Each row is a point on a tangle of strands that fork and nearly touch. The rows are in no order.
Points whose rows are less than 28.4 apart are linked; no others are.
(234): [  5  -3  28  39  30 -40   8  -5]
(52): [ 18   6  12   5  42 -12 -21  18]
(119): [ -5  36   4 -40   1   9 -22  -4]
(837): [ 29 -18  61  26  36 -26   2  -8]
(993): [-33   9 -15 -28 -39 -10 -26 -14]
(545): [  1 -14 -19  10 -23  20  20   4]
(822): [-28  25 -20 -16 -28  -1  -1 -14]
(561): [-36  13  -9 -36 -41  -3 -18 -20]
(977): [  9  28   1 -26  45   1 -22   9]
(746): [-29 -27 -19 -51 -48  19   3 -20]
(682): [ -8  18 -10 -28 -20  15 -12  -6]
(467): [-14  45  -7 -24  29 -15 -12  -5]
(664): [-16  41  -4 -18  51 -14  -5   2]
(478): [  1 -16  44  21  66 -42  -7  -7]
(127): [-19 -25 -39 -12 -41  13  18 -10]
(530): [ 15 -25  17  36  -8  -7   6   5]
(239): [-22  14 -18  11  -1 -38 -23  -3]
(958): [13 -4  7 39 -4  6 30  8]
(783): [ -5 -39 -27  15 -32   9  14   2]
(14): [ -3  12  13  18  63 -30   3   7]
(936): [-17  23 -10   8  24 -31 -14  -2]
(780): [-16 -20 -32 -19 -38  19   9 -11]
(979): [ 24 -32   1  18  -9  26  15  16]
(218): [21 -5 33 42  7 -7 26  2]
(314): [ 12 -17   0  28  -9  -6  -1   9]
(705): [-24   7 -19 -16 -28 -14 -29 -10]
(151): [ 14  14   2   4  20   3 -13  17]
(859): [  7  -9 -13  23 -14  17  20   8]
(176): [ -4 -10 -27   0 -25  27  29  -2]
(808): [-15  38 -15  -9 -17  11  13  -7]
(376): [  2 -42 -14  23 -27   4  10   2]
(163): [ 25  -3  -7 -20  -6  43  -4  14]
(857): [ 18   8  14  13  34 -11  -9  14]
(752): [  6  37   4 -38  30   8 -23   6]
(853): [ 16   6  22  34  25 -13  13   9]
(134): [-18   1 -26 -17 -36  13   4  -9]
(122): [ 18 -18  63  26  45 -38   1 -17]
(328): [16  3 13 34  8 -2 19  9]
(94): [  4  22  -3 -36 -13  38  -1   2]
(452): [ 11  20  -6 -20  -4  30  -4   6]
(975): [ 21  -5  25   3  54 -17 -26  17]
(354): [ -5   3  -7  30   0 -21   0   5]
(48): [-33  40  -4 -27 -29   0   2 -20]
(575): [ -9  23   0   4  61 -29  -4   3]
(149): [ 11 -19 -14 -40 -23  48   1   5]
(242): [ 13 -51  -5  27 -23  10  10   6]
(786): [-12   2 -28 -14 -32  33  30  -7]
(51): [-21  20 -14  14  11 -36 -13  -3]
(365): [ 11  20   6  -6  52 -10 -20  13]
(37): [  0 -39 -27 -23 -32  25   0   1]
(255): [-14   7 -20 -17 -31  16  -6  -3]
(415): [  5  11  10  -3  70 -18 -16  14]
(929): [-17  16 -22 -15 -33  28  25  -9]
(797): [ 19 -51  10  32 -19   6   9   6]
(217): [  1  36   7 -47  13   8 -25   0]
(475): [ -6   0   2  33   9 -36  -6   3]
(841): [  4  -9 -10  18 -16   0  -5   9]
(177): [ 15 -12  52  43  16 -38  15 -17]
(690): [ 23 -28  28  37  -2  -5  10   5]
(726): [ -2  -6   4 -61 -30  48  -3  -7]
(623): [ 11  16  22  35  41 -19  20   7]
(435): [-18 -37 -31 -44 -43  25  11 -14]
(871): [-15   1 -19  13 -15 -30 -27  -1]
(291): [  9   1  39  44  27 -33  16  -8]
(191): [31  0 -4 -4  4 35  1 21]
(1009): [  3 -14  -5 -54 -27  50   3  -6]
(1005): [ 14   6   9  22  27 -16  -2  11]
(815): [-16  45  -7 -23   7  -5  -5  -8]
(204): [-11  31  -3 -37 -12  16 -13  -3]
(232): [-15  37 -12 -10  -8   2   3  -6]
(108): [ 19  -8  29  13  56 -27 -21  13]
(463): [ 16 -39 -13   9 -17  26  15  13]
(83): [  8 -12  32  13  66 -36 -18   6]
(902): [-19   0 -21   0 -21 -22 -30  -4]
(917): [-21  17 -24   1 -25  -6  -1  -9]
(732): [-10  14 -18   8 -14 -11  -5   0]
(574): [-10 -41 -36   2 -37  13  17  -3]
(528): [ 14 -11  -2  33 -12  10  26   8]
(942): [ 32 -18  57  33  20 -15   6  -5]
(454): [ 26 -15  -5   5  -3  32   9  19]
(804): [  3  -2  15  37  15 -35   1  -1]
(891): [ 19 -15 -12 -28 -15  46  -2  14]
(431): [  0  12   2 -52 -22  39  -7  -3]
(147): [ 32 -27  45  36   3  -4  13   1]
(611): [-21  34 -13 -21 -27  18  21 -14]
(507): [-12  25  -3   5  43 -27  -7   1]
(190): [-32 -16 -13 -47 -54  14  -4 -23]
(946): [ -6 -44 -31 -43 -34  29   6  -8]
(254): [14 12 -4 -6  7 15 -8 13]
(451): [ 10 -19  50  41  12 -39   3 -13]
(236): [ -5   5 -14  18 -10  -9  -5   5]
(653): [  3   8  25  29  56 -30  14   4]
(471): [-33  -2 -11 -38 -50  10  -5 -20]

Follow the links from the first point to the second, and from the first to the third. Name the last point that the two ways share.
(314) / (291) / (822) | (236)
(822) / (804) / (314) | (236)
(977) / (653) / (83) | (52)
(365) / (528) / (14) | (853)

A fork is a point with three links, a tip a point with one. Leave the first point through the second and follow the links. Name the first fork or tip that comes.
(452) / (254) | (857)
(191) / (454) | (463)
(134) / (780) | (797)
(234) / (804) | (236)
(217) / (752) | (365)
(808) / (232) | (664)
(561) / (471) | (37)

A fork is a point with three links. Follow the links from the first point to the second and name the forks in between, in order.
(1005) / (14) | (853)
(530) / (48) | (236)
(217) / (52) | (365)
(218) / (365) | (328) (853) (857) (52)
(478) / (977) | (52) (365)
(151) / (365) | (857) (52)
